A landscape with many valleys, sampled at points; each row gives a point and its height.
A ball rolls from a point to the lowest of its 2 nearest points, and stops where none of them is lower. Distance is the straight distance between rows; heights are no part of it.
Tuta: 137 127 126 159 74 151 168 166 110 163 119 127 136 146 134 161 95 199 98 138 153 92  height 4.76
Tuzil: 118 166 89 151 100 146 128 123 85 94 118 138 161 131 160 152 129 161 82 148 198 97  height 3.65
gar: 177 125 63 144 136 134 147 154 134 129 133 125 125 174 117 140 110 88 116 121 114 118  height 3.92
Som: 105 153 167 100 110 140 134 151 175 130 133 149 158 87 133 188 135 183 110 137 127 115  height 3.37
sobeb: 100 110 87 134 77 139 81 90 127 100 119 100 185 132 103 78 166 156 131 124 126 97  height 6.37
firo: 113 130 183 93 159 91 136 117 130 141 125 158 96 84 149 163 135 100 151 123 153 125  height 5.59
difas: 103 169 122 116 117 169 158 157 114 144 139 150 174 145 121 167 112 173 99 115 103 76  height 4.79
dibo: 172 123 107 164 129 148 145 160 98 181 104 171 113 126 141 154 88 139 72 132 129 119  height 6.26
mube: 140 143 109 172 154 119 148 142 97 103 123 152 157 112 113 164 118 84 94 142 126 84  height 4.06
rusa: 115 98 107 93 114 112 116 68 151 180 146 75 82 132 104 106 140 57 151 94 114 154  height 3.98
nal: 182 127 125 111 124 140 164 187 131 182 147 122 87 147 148 128 117 152 84 155 173 150  height 5.82
Val: 145 122 95 171 109 151 125 167 110 135 93 145 134 145 147 145 93 141 144 138 138 91  height 2.77
rup: 106 160 89 109 93 194 95 111 116 136 107 152 117 115 189 124 85 173 124 127 172 133  height 8.13
bidi: 107 83 152 136 133 105 122 120 128 130 117 116 114 150 146 62 166 123 155 112 86 182  height 2.52
Nepe: 133 99 159 160 116 142 143 110 130 123 132 98 120 94 123 104 122 137 133 138 132 133  height 2.46
Gop: 78 163 179 107 143 82 174 120 110 145 137 132 93 121 132 120 122 87 159 112 106 153  height 1.78
badep: 103 117 166 130 126 130 101 161 175 141 102 151 116 80 141 125 115 178 162 142 120 146  height 5.91
zodif: 118 103 184 105 123 129 125 113 129 170 134 123 86 97 150 89 130 125 171 120 128 173  height 2.27
lufo: 167 114 109 144 139 171 164 109 112 136 150 136 135 171 120 144 103 108 94 107 66 129  height 6.25
notu: 146 92 114 164 77 161 131 71 123 148 118 76 115 105 79 78 105 126 118 126 107 139  height 3.32
vuv: 120 171 141 150 101 141 169 128 116 112 123 139 149 98 108 143 115 210 79 156 135 123  height 1.28
sive: 140 135 131 116 142 177 154 129 116 161 155 161 139 151 118 168 90 120 98 106 75 101  height 6.47
Pegat: 138 117 117 129 93 168 45 56 126 129 124 132 149 83 138 108 130 145 117 139 151 136  height 2.51
Vunet: 99 95 160 135 158 109 157 134 103 139 112 151 116 150 164 147 144 91 170 91 86 126  height 3.05
geto: 156 157 88 163 157 117 115 118 109 79 117 156 141 117 94 134 112 93 101 143 117 126  height 3.69
mov: 127 142 175 122 114 171 130 114 148 157 124 156 111 62 127 156 92 183 125 134 105 149  height 3.78
gateb: 108 158 167 132 119 117 210 131 84 175 148 129 102 118 152 121 125 96 128 120 88 162  height 2.05
lito: 147 103 58 144 67 135 78 94 147 128 115 93 155 132 113 84 140 162 132 135 154 120  height 6.05
Zaz: 89 157 69 120 131 148 61 140 101 69 103 126 178 139 141 138 162 146 152 125 141 101  height 2.79
les: 135 161 152 152 137 83 173 110 76 126 150 127 116 104 142 99 147 68 130 144 135 174  height 1.79
Poze: 154 144 81 134 124 144 86 129 145 97 123 129 148 153 104 95 122 164 119 137 124 149  height 1.80
pur: 117 143 83 174 115 150 119 186 73 153 60 169 149 139 155 167 109 164 119 126 124 91  height 3.28
Gif: 144 120 91 150 158 129 155 196 112 141 108 145 116 162 130 129 109 85 130 125 93 119  height 3.51
Rata: 152 163 118 168 129 120 155 137 98 91 122 147 131 133 88 125 109 182 64 167 143 139  height 0.85
bipap: 132 166 55 104 104 149 73 75 132 99 146 130 153 111 130 135 124 106 125 115 166 100  height 3.60
tefus: 101 166 95 122 124 164 105 91 93 69 124 148 150 109 139 100 146 175 87 129 143 129  height 4.87
pagu: 157 119 117 167 147 106 196 177 95 128 128 130 127 156 116 127 135 138 58 142 134 125  height 5.29
pel: 80 126 145 143 134 129 111 162 125 106 99 141 171 118 129 179 140 149 175 125 109 79  height 1.75
Beg: 169 138 82 137 74 182 105 87 114 139 134 108 114 128 128 124 88 156 121 129 164 127  height 8.14
mizif: 119 89 142 72 137 120 89 61 163 154 118 112 107 150 87 112 124 105 128 94 103 130  height 5.98
kot: 84 105 182 115 178 77 135 79 120 117 73 126 105 148 135 128 146 105 162 82 114 104  height 1.76
tad: 177 97 107 157 97 159 106 132 142 156 108 115 91 113 143 111 82 127 159 140 152 136  height 2.84
ded: 84 154 159 130 169 93 173 176 131 104 110 150 136 105 94 154 141 132 122 130 80 126  height 5.04
sosug: 76 138 188 84 146 93 123 123 163 133 133 115 98 82 85 106 111 119 142 128 139 124  height 5.39
gisep: 203 110 101 160 127 159 165 124 96 154 136 139 101 155 126 133 98 123 74 132 116 147  height 5.95
zemes: 124 100 155 121 142 140 125 165 159 138 123 142 114 135 147 94 129 170 152 135 97 168  height 6.08
nam: 119 111 154 78 129 110 110 108 154 144 155 88 106 127 103 56 162 116 117 136 133 182  height 5.07
Saril: 152 146 75 158 107 115 118 141 129 82 124 104 142 140 102 120 111 129 125 150 171 101  height 4.60
vodip: 108 68 91 104 114 81 99 80 168 168 118 96 113 132 93 93 162 71 141 121 114 144  height 4.30
Muto: 116 125 132 94 169 77 104 91 148 101 132 118 116 134 95 144 131 60 148 101 147 102  height 2.81
Tuso: 118 70 106 111 103 91 65 94 174 132 117 101 143 111 87 100 165 89 140 140 144 117  height 4.66
Bisi: 114 96 201 86 160 94 92 82 152 129 116 134 113 97 131 122 159 145 126 127 160 135  height 1.58
rike: 113 88 167 151 163 119 136 137 110 131 90 179 123 111 157 169 148 129 158 110 84 129  height 2.71
Levo: 102 163 137 97 155 145 143 162 138 118 156 143 171 166 96 168 123 146 107 120 92 89  height 4.58
fut: 106 135 162 122 112 107 206 167 137 138 152 96 124 86 137 153 139 113 133 141 155 95  height 2.90
depar: 143 113 106 128 130 148 41 90 142 130 101 168 134 111 116 99 113 136 137 120 97 157  height 2.87
Dibe: 114 164 131 116 108 151 119 163 167 116 146 109 153 136 110 118 106 193 126 154 154 110  height 3.06
gik: 149 131 87 151 119 174 121 154 86 136 115 152 180 178 165 162 139 171 81 122 130 94  height 1.70
tutid: 114 158 92 175 111 120 152 177 61 136 78 165 137 131 115 156 108 178 82 131 130 97  height 3.71
Fis: 71 132 182 118 150 93 193 153 137 112 138 118 133 130 119 137 155 140 131 117 86 134  height 5.21
Zetim: 92 87 177 151 117 122 152 89 129 113 139 75 123 107 101 83 144 118 116 126 99 135  height 2.09
Vebe: 151 98 126 144 112 147 122 88 134 112 153 101 155 120 134 155 133 97 143 121 145 86  height 7.09
nov: 153 93 153 137 110 157 111 142 150 165 118 117 86 85 163 100 109 141 168 145 154 155  height 2.54
rore: 154 163 122 132 89 183 133 109 102 141 131 136 109 124 121 129 76 195 92 146 158 141  height 8.30
Kozut: 79 163 130 140 138 131 101 141 110 107 93 171 155 89 125 174 108 132 158 125 119 84  height 1.34
tusu: 112 139 155 91 150 79 113 152 143 137 134 141 103 107 154 112 144 96 173 140 164 146  height 5.73
Tar: 137 158 85 116 103 144 85 122 155 121 128 116 123 127 82 79 86 144 128 134 127 133  height 2.22
dap: 190 98 117 156 122 148 105 96 144 118 131 115 120 122 119 81 136 162 96 151 128 184  height 6.31
Kefa: 186 114 113 102 120 152 97 132 176 137 164 88 110 125 139 116 135 124 126 153 187 148  height 5.52
kobab: 136 102 136 167 119 130 149 193 131 160 80 155 157 97 172 177 163 174 93 129 112 116  height 2.86
tek: 130 164 116 152 106 141 129 123 113 111 135 129 160 92 139 170 106 121 107 153 189 73  height 3.33
nozor: 137 126 146 95 159 88 139 84 131 101 178 100 126 151 122 99 182 98 105 122 129 176  height 1.26
Tigiv: 145 102 111 158 75 156 123 78 129 109 148 69 164 121 113 114 132 139 133 125 152 88  height 6.89
nuv: 107 147 150 109 166 100 131 166 151 94 146 136 158 126 113 176 150 117 120 142 143 91  height 5.61
kal: 118 136 157 140 119 182 173 109 115 146 144 144 138 122 111 153 84 159 117 112 68 113  height 6.67
bel: 90 116 170 111 173 97 114 123 138 112 94 150 122 125 114 170 128 114 166 105 118 89  height 1.27
lan: 75 155 189 83 133 52 116 102 123 154 112 113 113 159 129 76 154 118 168 114 139 153  height 2.69
lum: 126 132 155 112 108 114 127 81 111 163 158 87 102 140 134 65 164 101 141 120 117 201  height 4.92
Lapip: 144 119 89 107 121 156 114 101 169 156 147 108 106 156 86 95 95 123 134 104 70 160  height 3.62
Kepen: 157 137 123 121 149 100 118 158 147 114 139 131 103 104 148 97 141 105 139 163 175 161  height 5.85
gedal: 128 124 117 153 166 112 179 202 93 147 104 150 121 158 146 112 148 112 118 126 82 148  height 3.15
lofi: 132 149 48 138 92 139 102 117 88 77 105 136 133 152 163 131 132 158 95 137 206 124  height 3.58
Muda: 141 162 109 125 115 172 130 168 133 164 114 165 108 143 123 128 58 174 121 136 111 127  height 6.51
lig: 98 113 181 70 161 110 122 112 147 160 111 142 86 156 148 117 121 136 172 92 111 148  height 5.92
Fegav: 161 92 104 165 102 137 156 100 134 134 128 70 97 144 99 68 120 137 110 127 103 173  height 3.72
kam: 119 125 108 186 128 110 155 140 112 80 117 104 146 123 105 134 116 82 148 132 125 79  height 4.47
popet: 127 134 131 104 146 140 151 142 138 152 145 134 95 134 123 141 83 73 149 115 104 117  height 4.25
Zupam: 101 136 137 151 102 177 141 81 104 126 131 123 136 118 96 103 79 149 133 103 73 113  height 6.88
loze: 134 113 140 139 146 167 81 132 133 135 102 187 137 128 156 149 115 161 145 125 87 149  height 1.86
fug: 92 134 156 100 128 96 172 179 148 131 157 99 130 141 148 121 148 111 168 130 147 112  height 2.64
Voko: 118 122 129 115 117 158 134 128 160 146 144 99 110 147 100 107 78 122 156 110 86 124  height 3.96
gikop: 110 159 148 135 145 111 156 161 126 124 111 173 151 77 106 188 130 129 91 129 104 99  height 5.26
kig: 187 106 68 161 96 138 126 105 138 141 127 89 91 120 109 118 98 100 143 129 153 135  height 3.25
Pinap: 134 145 45 132 87 169 143 93 102 113 140 113 151 167 118 120 111 140 134 93 109 95  height 3.18
sokog: 105 145 106 153 105 147 100 94 92 86 96 140 146 101 105 59 125 184 106 136 118 138  height 5.16
luti: 119 141 115 150 115 91 187 142 112 113 155 76 116 163 141 84 150 83 142 131 124 153  height 5.77
Fevub: 133 134 134 165 153 93 168 178 121 109 98 149 104 97 130 105 132 136 122 163 128 159  height 2.34
Karuf: 183 74 129 172 115 170 141 118 113 146 128 127 121 122 174 144 121 122 131 131 131 124  height 6.73
Meb: 148 96 141 154 94 140 177 187 139 159 116 116 104 139 153 127 113 190 127 146 145 130  height 4.49
zuka: 159 119 160 102 119 158 129 125 137 161 167 89 98 94 150 124 149 106 150 141 189 152  height 5.37
Vaku: 87 132 156 122 172 60 130 85 99 114 93 136 98 153 135 111 147 68 160 89 108 145  height 2.12
fov: 109 136 144 132 164 112 104 104 116 100 111 166 143 110 114 189 116 87 143 115 122 81  height 0.81
lil: 81 136 166 73 139 75 126 107 148 124 151 81 102 132 98 93 142 81 145 118 152 125  height 5.22
lini: 125 141 181 136 125 116 194 122 91 158 143 140 110 108 160 105 153 141 127 134 94 195  height 2.26
supag: 123 158 134 88 132 110 174 206 152 185 135 151 113 94 145 154 128 119 106 129 140 121  height 1.17
goveb: 137 108 131 160 167 130 97 162 127 120 85 173 117 111 147 128 125 131 157 136 92 155  height 2.28
Tede: 110 118 123 111 141 139 83 78 123 102 128 139 164 164 108 159 130 124 150 85 95 90  height 3.91
zub: 178 153 38 156 100 115 128 97 114 109 130 117 113 153 73 112 96 136 101 133 141 144  height 6.01
bilat: 113 122 202 97 122 134 135 118 168 142 128 146 118 71 136 167 141 185 123 125 117 144  height 3.57
nolol: 96 89 161 134 162 112 81 136 139 86 103 123 167 146 120 137 174 160 159 125 114 112  height 6.63
fali: 139 140 124 148 118 135 88 148 162 111 120 124 160 103 167 151 126 155 110 179 204 131  height 1.85
tevor: 129 106 74 132 150 104 43 119 151 95 93 128 159 138 91 109 167 125 149 124 99 144  height 3.85
fodu: 115 98 150 96 110 122 97 90 161 130 149 76 127 105 83 107 136 98 133 127 149 105  height 4.98
num: 130 166 164 60 160 98 160 147 125 160 178 146 125 135 146 147 162 104 109 133 147 144  height 6.94
bafe: 163 131 126 110 120 141 142 175 164 146 151 103 103 131 144 126 115 140 124 162 181 128  height 5.67
zesiv: 135 130 125 95 159 118 40 85 157 115 115 159 126 116 108 144 113 101 134 118 140 123  height 3.44
rira: 110 139 142 182 111 114 200 154 107 116 111 124 137 88 106 156 105 135 114 142 122 83  height 5.28
zazi: 120 93 142 142 143 121 141 89 133 94 151 96 141 147 110 113 153 106 117 109 89 137  height 1.67
seso: 172 134 91 165 129 129 120 153 113 100 108 145 128 165 114 119 116 166 92 157 136 151  height 1.32
nifof: 117 109 160 113 139 84 114 99 107 141 122 132 124 181 170 94 176 114 173 100 107 174  height 2.23
nit: 55 178 123 117 119 148 88 120 112 103 95 167 145 71 141 127 116 165 143 124 135 110  height 1.81
Vovif: 156 123 132 105 125 146 120 104 148 150 153 79 83 97 88 71 129 98 115 139 145 182  height 5.25
duf: 154 122 136 83 161 123 88 84 152 126 151 137 103 116 123 163 121 70 136 116 153 119  height 3.12
gigog: 109 153 79 166 98 146 161 137 48 98 99 148 140 153 125 135 110 160 108 118 130 80  height 3.46
suvi: 87 134 163 116 140 123 80 144 162 118 108 149 132 98 92 98 113 171 146 139 111 138  height 5.74
Tidi: 103 140 132 154 137 136 114 172 118 101 96 149 177 119 135 168 159 182 129 147 109 112  height 2.11
Vik: 134 125 129 124 130 110 163 163 86 183 149 142 136 162 186 134 151 67 147 109 121 118  height 4.89
rezo: 94 136 129 162 158 101 169 175 115 93 111 125 138 128 101 141 128 94 140 133 97 99  height 4.78
kinog: 169 115 113 116 121 180 131 177 151 177 143 138 134 168 162 150 102 159 107 133 136 114  height 6.13
Zavul: 125 161 154 115 145 68 146 100 93 122 163 124 130 147 145 116 170 70 137 128 137 165  height 1.55
fide: 151 100 172 109 142 169 137 99 125 160 151 142 99 102 148 159 116 119 135 115 115 139  height 5.09
luni: 179 97 113 122 129 145 152 97 127 136 166 103 110 151 153 107 158 104 121 119 112 181  height 4.32
zesin: 99 161 186 106 126 62 128 119 113 161 130 127 138 192 159 116 154 121 186 114 123 156  height 2.48
Fitav: 93 126 177 108 130 130 160 107 123 166 141 109 75 112 130 105 104 98 162 103 99 156  height 2.03
nolut: 96 154 105 91 137 170 65 107 111 105 128 166 164 152 149 161 131 145 142 101 117 97  height 4.29
ful: 97 169 129 128 146 99 133 193 149 113 110 149 162 88 114 191 142 122 111 148 141 84  height 5.44
memu: 128 139 42 134 115 158 106 138 107 100 116 123 171 180 125 143 139 132 158 107 105 90  height 2.63
kedol: 157 121 117 160 115 135 168 168 113 129 135 121 148 170 123 144 123 163 83 143 146 93  height 5.02
gapun: 186 111 130 135 136 149 145 127 144 114 156 110 126 154 132 103 143 170 83 154 130 171  height 6.14
gamu: 144 90 110 129 154 145 73 167 145 113 112 144 160 169 162 162 160 128 163 126 115 117  height 3.53
murep: 129 106 140 130 151 124 157 151 130 112 148 123 139 152 142 130 153 115 127 127 108 131  height 1.23
tekuf: 144 111 129 94 162 115 142 150 113 158 153 160 129 157 168 163 151 61 131 103 128 109  height 4.69
Ger: 105 119 121 139 90 143 130 97 140 96 156 73 175 148 85 97 133 144 123 117 117 90  height 6.66
tupu: 159 105 111 155 101 124 176 153 129 127 132 80 91 156 123 93 106 131 133 142 146 143  height 4.04
Sal: 151 95 100 129 108 131 123 108 147 156 139 90 87 111 130 104 116 62 172 113 133 141  height 3.64
mulon: 198 134 102 139 140 129 136 138 129 125 142 130 103 124 129 133 113 100 85 159 169 142  height 5.66
Zomil: 87 79 177 122 154 91 104 121 147 94 116 104 151 142 101 92 183 145 132 124 109 132  height 6.45
Mikot: 96 168 88 133 132 155 97 175 94 94 93 144 172 143 143 153 142 170 138 142 130 101  height 2.44
Zuzut: 158 138 89 154 103 127 119 160 79 176 117 157 115 148 130 166 79 157 54 132 180 113  height 6.53
gurez: 90 170 149 95 148 87 180 188 139 149 131 151 97 105 122 133 116 99 145 130 109 141  height 1.50
gazaf: 151 104 60 129 140 141 89 141 154 117 125 129 159 183 125 150 146 113 167 107 94 118  height 3.16
zir: 163 106 133 178 98 165 150 138 102 174 102 153 122 98 166 169 92 155 106 139 139 106  height 6.50
zad: 141 101 197 85 128 167 141 93 130 170 166 105 99 108 154 150 152 132 147 111 152 146  height 5.24
gobaz: 167 90 79 145 108 145 159 89 149 149 157 65 105 155 118 103 137 109 128 109 104 163  height 4.03
relu: 134 123 116 89 123 127 150 173 160 143 172 90 119 175 151 111 133 97 164 122 139 127  height 2.50
dutez: 136 141 151 136 105 93 216 184 129 147 125 118 113 83 134 139 146 150 89 149 155 126  height 3.17
nad: 125 92 121 122 149 112 73 128 157 104 118 130 139 140 133 145 141 97 176 113 137 102  height 3.86
golis: 99 125 170 103 163 107 99 121 155 123 123 141 101 102 86 88 112 127 129 129 102 157  height 5.56
mipor: 159 105 155 95 141 135 141 93 97 169 154 143 103 142 183 155 147 78 151 101 130 142  height 4.91
dev: 79 134 135 141 131 94 165 134 141 100 144 69 109 142 99 80 128 81 139 119 99 134  height 5.60
ruf: 103 112 138 110 193 88 112 133 128 88 112 124 132 181 110 136 171 105 148 104 86 141  height 6.00
Kilon: 171 124 130 114 156 159 96 109 132 131 157 169 148 131 155 183 130 111 87 136 135 127  height 4.19
kaved: 94 118 177 117 111 129 162 154 166 128 147 110 146 105 131 165 131 158 151 128 132 87  height 3.14
sada: 109 159 130 106 111 157 109 113 136 126 155 132 153 112 131 174 96 113 143 124 156 64  height 3.01
vegif: 151 78 114 119 145 124 47 89 162 116 121 142 147 140 125 117 162 133 134 119 110 153  height 3.38
Meno: 160 141 98 113 101 194 124 138 138 159 144 132 125 169 131 137 73 147 134 119 115 110  height 6.32
sudo: 180 118 130 108 141 161 163 167 141 166 159 134 117 167 154 120 130 156 86 141 121 157  height 5.97
luki: 149 127 145 115 175 121 132 169 137 155 121 191 122 109 167 148 156 139 95 141 112 174  height 7.23
fazab: 122 92 94 123 136 96 115 92 138 148 124 116 101 167 138 83 161 84 160 91 74 188  height 2.89
Lozi: 120 142 76 168 124 171 123 129 54 96 84 160 156 147 145 133 133 161 128 118 94 110  height 2.98
gimob: 80 112 198 102 148 95 168 105 134 114 151 99 126 142 128 126 162 131 137 108 120 126  height 5.36
fekup: 141 102 177 130 109 120 186 138 110 168 139 143 132 83 195 162 179 133 126 129 141 132  height 6.62
zudum: 138 91 147 109 139 140 148 91 117 146 154 123 105 182 162 115 150 109 137 89 70 178  height 4.54
donek: 160 163 109 106 140 153 79 89 139 107 163 147 150 114 125 169 116 103 96 140 158 119  height 3.97
Zele: 119 144 169 137 113 123 166 85 85 159 166 102 113 169 159 99 155 105 137 109 80 188  height 4.75
laz: 127 135 166 101 185 87 127 149 127 117 126 178 127 124 155 134 182 137 122 136 120 175  height 7.12
baf: 139 150 141 145 167 80 161 150 94 122 123 169 109 91 147 110 151 87 122 151 127 173  height 2.04
diz: 113 134 142 116 140 126 118 171 170 94 147 105 160 146 105 112 145 174 133 150 128 123  height 3.29
reka: 195 145 85 135 109 148 141 131 121 139 153 111 115 144 114 160 94 100 83 147 186 101  height 5.45
Feza: 131 110 169 75 144 88 109 74 126 144 136 111 120 171 163 112 176 109 161 99 155 148  height 1.97
papu: 117 138 48 122 136 116 58 98 137 106 108 141 153 133 81 120 132 102 155 110 100 125  height 4.33
Rado: 149 124 81 157 122 154 121 148 98 94 122 125 186 180 136 152 155 150 120 127 122 91  height 2.16
big: 102 69 179 100 144 101 107 64 144 128 103 109 120 152 118 98 162 120 125 99 110 130  height 6.23
Reded: 118 116 116 118 165 66 116 82 127 101 124 122 106 136 111 113 154 50 143 98 113 150  height 2.45
dop: 145 155 53 142 99 145 145 133 118 120 130 118 130 168 96 133 77 109 136 112 119 92  height 3.63
lora: 140 127 139 127 143 132 168 171 132 158 143 143 124 113 145 153 124 119 104 137 126 114  height 0.83
legi: 148 114 139 184 95 120 145 156 130 128 104 121 124 87 155 157 114 156 118 167 191 104  height 7.56
Dizog: 153 130 107 182 139 97 189 154 99 93 116 114 103 153 95 107 112 110 92 147 126 144  height 5.55
sepen: 136 92 157 141 121 132 149 125 130 129 148 111 136 95 164 172 140 95 151 134 166 83  height 7.24
Tirez: 137 128 132 75 138 101 140 109 135 140 179 104 123 184 155 135 161 75 152 102 138 138  height 2.25
ler: 150 141 94 175 102 101 137 170 105 113 112 124 117 141 108 151 91 131 105 161 192 96  height 4.90
gaf: 187 119 53 128 99 135 85 107 172 129 147 88 140 140 120 120 133 138 123 143 174 134  height 5.76
Pesu: 120 149 170 123 157 136 119 95 130 111 138 170 135 88 106 153 118 154 96 134 104 138  height 1.59
toda: 120 103 141 101 77 171 67 57 135 154 126 115 139 95 88 91 129 142 116 133 125 123  height 3.03
biku: 153 123 141 148 107 110 191 172 113 151 130 106 82 130 151 93 126 151 131 158 160 164  height 4.26
vamak: 140 160 137 131 145 140 135 151 143 125 132 153 123 105 112 140 97 141 105 153 125 133  height 1.21
bil: 137 109 130 184 120 137 138 187 117 128 75 153 147 127 153 150 143 199 118 152 123 128  height 2.49
mebun: 156 111 109 161 116 136 189 149 105 153 133 106 104 136 133 144 89 70 124 122 132 90  height 5.48
Tuz: 107 128 157 116 147 121 163 194 151 141 110 156 119 125 138 125 143 178 140 131 78 164  height 6.21
Fil: 128 100 145 151 82 164 95 92 128 151 112 102 118 80 100 82 95 141 139 141 130 124  height 2.88
Golug: 108 137 137 171 142 95 217 169 98 120 120 122 123 109 120 133 123 90 112 137 113 105  height 5.05
pade: 119 130 133 145 134 107 165 169 101 140 132 131 126 187 170 85 161 116 156 124 84 177  height 2.80
Radev: 100 89 191 109 149 121 103 123 159 120 111 140 147 129 147 164 160 181 156 112 123 110  height 6.79
Dazu: 157 146 105 159 106 127 171 156 98 148 130 122 106 129 103 156 69 109 93 142 166 82  height 5.17
turit: 126 132 62 133 122 119 93 91 153 140 115 123 119 114 69 100 94 81 146 112 89 133  height 4.82
gad: 123 123 169 103 164 96 106 118 160 97 154 126 130 102 124 123 164 128 118 147 156 144  height 1.29
seke: 113 159 120 122 111 147 99 106 136 119 136 125 135 101 95 116 81 118 141 127 135 99  height 2.65
Sani: 96 169 108 121 121 142 121 190 140 111 127 123 170 150 118 152 119 160 142 141 146 75  height 2.78
dif: 91 154 161 101 145 100 177 156 105 154 153 135 125 188 156 120 154 116 145 109 79 160  height 2.55
gomi: 113 82 197 128 132 106 154 106 120 136 129 137 125 105 177 136 172 141 159 115 126 138  height 6.49
fur: 88 167 141 139 117 135 91 87 109 95 111 156 149 50 130 129 116 148 117 143 161 114  height 2.19
gam: 118 126 134 75 142 76 115 52 138 140 151 93 108 170 109 85 183 90 110 104 115 181  height 0.96
mukom: 101 170 154 127 126 151 138 104 122 98 147 140 166 99 103 133 123 187 99 138 115 117  height 1.60
buzok: 101 113 173 128 126 97 165 163 123 147 117 149 121 115 175 120 168 149 173 128 112 160  height 6.36
kora: 110 158 44 125 108 156 90 112 103 80 111 136 151 123 166 134 133 125 130 115 178 92  height 3.20
vava: 114 186 103 158 106 136 130 106 83 85 111 150 126 79 114 120 92 153 103 147 165 108  height 2.60
bure: 128 124 79 143 104 123 67 131 154 100 119 107 155 121 115 122 124 106 167 131 154 92  height 4.22
Bug: 94 151 116 127 129 158 52 101 109 111 89 178 136 94 127 94 107 158 140 121 105 144  height 2.32
tov: 107 137 123 106 176 102 88 146 151 70 133 120 159 159 87 144 154 116 140 128 118 110  height 5.78
Poma: 147 134 119 158 103 156 74 100 133 115 113 130 147 87 160 136 109 145 123 158 185 126  height 2.02
mozez: 156 163 88 123 89 178 96 130 127 154 127 135 123 129 159 155 74 145 110 149 192 118  height 7.97
Luso: 134 134 95 139 67 160 108 63 100 110 123 100 130 109 102 67 121 182 92 140 153 134  height 5.47
zafab: 107 174 95 116 86 176 153 144 103 131 136 134 144 145 143 145 92 170 109 125 153 72  height 5.03
teg: 165 129 72 173 85 128 112 74 101 105 111 113 120 120 86 84 106 155 103 134 148 147  height 5.75
Rak: 129 113 124 157 115 167 103 126 128 121 114 142 144 130 138 123 105 159 154 125 105 117  height 2.30
tano: 141 101 130 168 107 121 150 148 137 119 125 96 123 100 149 135 112 102 164 147 171 83  height 7.38
buk: 143 110 105 110 154 125 119 85 153 137 142 126 96 151 104 105 119 92 127 95 62 182  height 3.27
pani: 136 167 89 141 98 133 116 175 98 152 101 168 100 152 122 142 61 178 93 147 165 132  height 6.71
Zude: 91 91 114 128 112 116 89 102 152 117 114 101 147 141 79 102 130 110 156 107 90 107  height 5.70
mugas: 120 131 167 124 137 122 91 126 168 105 137 132 154 80 144 157 144 156 121 159 175 119  height 1.56
Ren: 116 158 188 76 126 90 186 123 102 181 155 148 131 123 159 169 169 115 119 107 128 135  height 6.85
lun: 141 142 133 117 145 127 153 116 128 128 160 109 92 100 108 130 104 58 129 130 139 131  height 4.48
Telem: 116 149 156 104 120 133 174 145 140 153 159 83 82 115 118 83 108 116 148 136 134 161  height 2.29
mova: 116 85 136 136 152 131 119 101 125 112 115 133 134 167 128 159 128 96 161 84 76 105  height 3.48
Gadu: 87 151 120 119 127 154 124 132 124 96 139 124 170 164 98 141 113 141 153 104 88 84  height 4.31
roka: 86 109 135 98 139 94 116 133 165 116 136 87 114 156 98 93 135 90 157 106 113 124  height 5.40
fotu: 99 118 170 84 162 124 134 115 156 114 151 121 135 171 108 149 133 134 133 99 106 109  height 5.53
zem: 96 175 87 105 150 175 87 117 84 86 107 182 149 123 156 140 138 154 106 116 118 127  height 4.59
bokop: 134 105 123 175 142 107 121 163 137 92 95 116 122 125 118 81 139 138 147 151 121 149  height 2.70
muvul: 117 91 133 77 113 113 40 108 183 142 114 122 131 122 86 84 141 123 129 147 136 133  height 4.97
Nodo: 113 156 171 87 155 87 158 154 132 128 159 142 130 135 147 107 175 144 126 140 130 177  height 7.03
Dabob: 153 116 120 126 173 135 116 150 121 134 142 164 163 141 151 186 147 88 91 124 128 90  height 4.43
Nomo: 112 149 171 107 146 107 145 133 148 128 133 155 116 58 122 186 122 110 116 137 144 113  height 5.46
Lim: 109 110 162 74 153 138 92 99 165 142 125 137 115 159 114 147 102 135 158 91 109 106  height 5.72
Vipil: 147 154 134 118 120 167 108 146 155 169 128 152 127 84 158 185 91 136 101 155 170 121  height 7.83
vop: 152 146 86 146 126 136 55 108 135 88 109 142 156 114 126 95 138 164 97 158 156 159  height 2.24
tig: 117 140 175 121 96 91 206 157 100 179 143 134 146 109 174 144 178 128 128 120 118 137  height 6.74
kel: 151 116 101 151 144 96 135 134 136 103 121 109 102 130 116 62 139 101 128 141 119 182  height 3.02
Pazo: 170 139 119 160 127 113 115 149 140 116 110 128 95 92 130 118 100 136 105 178 193 154  height 5.87
tud: 137 145 139 139 87 137 140 166 159 165 104 134 134 76 162 185 111 163 91 159 180 121  height 7.71
bedab: 150 129 120 123 115 145 120 79 144 130 158 76 111 88 81 127 110 75 128 125 149 120  height 4.73
Sabi: 150 137 94 139 162 107 123 129 140 93 130 133 116 131 93 108 121 82 119 128 101 155  height 3.34

Where does a ball stop that starts at each point below?
big -> gam
rira -> gam
Golug -> gam
mulon -> gik
teg -> loze
laz -> lil
Vovif -> Feza

Call two points neighbours if one is among the 2 nearest of the other. Go from one point of each pair to the other, from neighbour to neighbour, staying as low as possible. Name the highest point that can't be avoided.
gisep / loze -> pani
gad / Poze -> vop
Rata / lora -> mukom
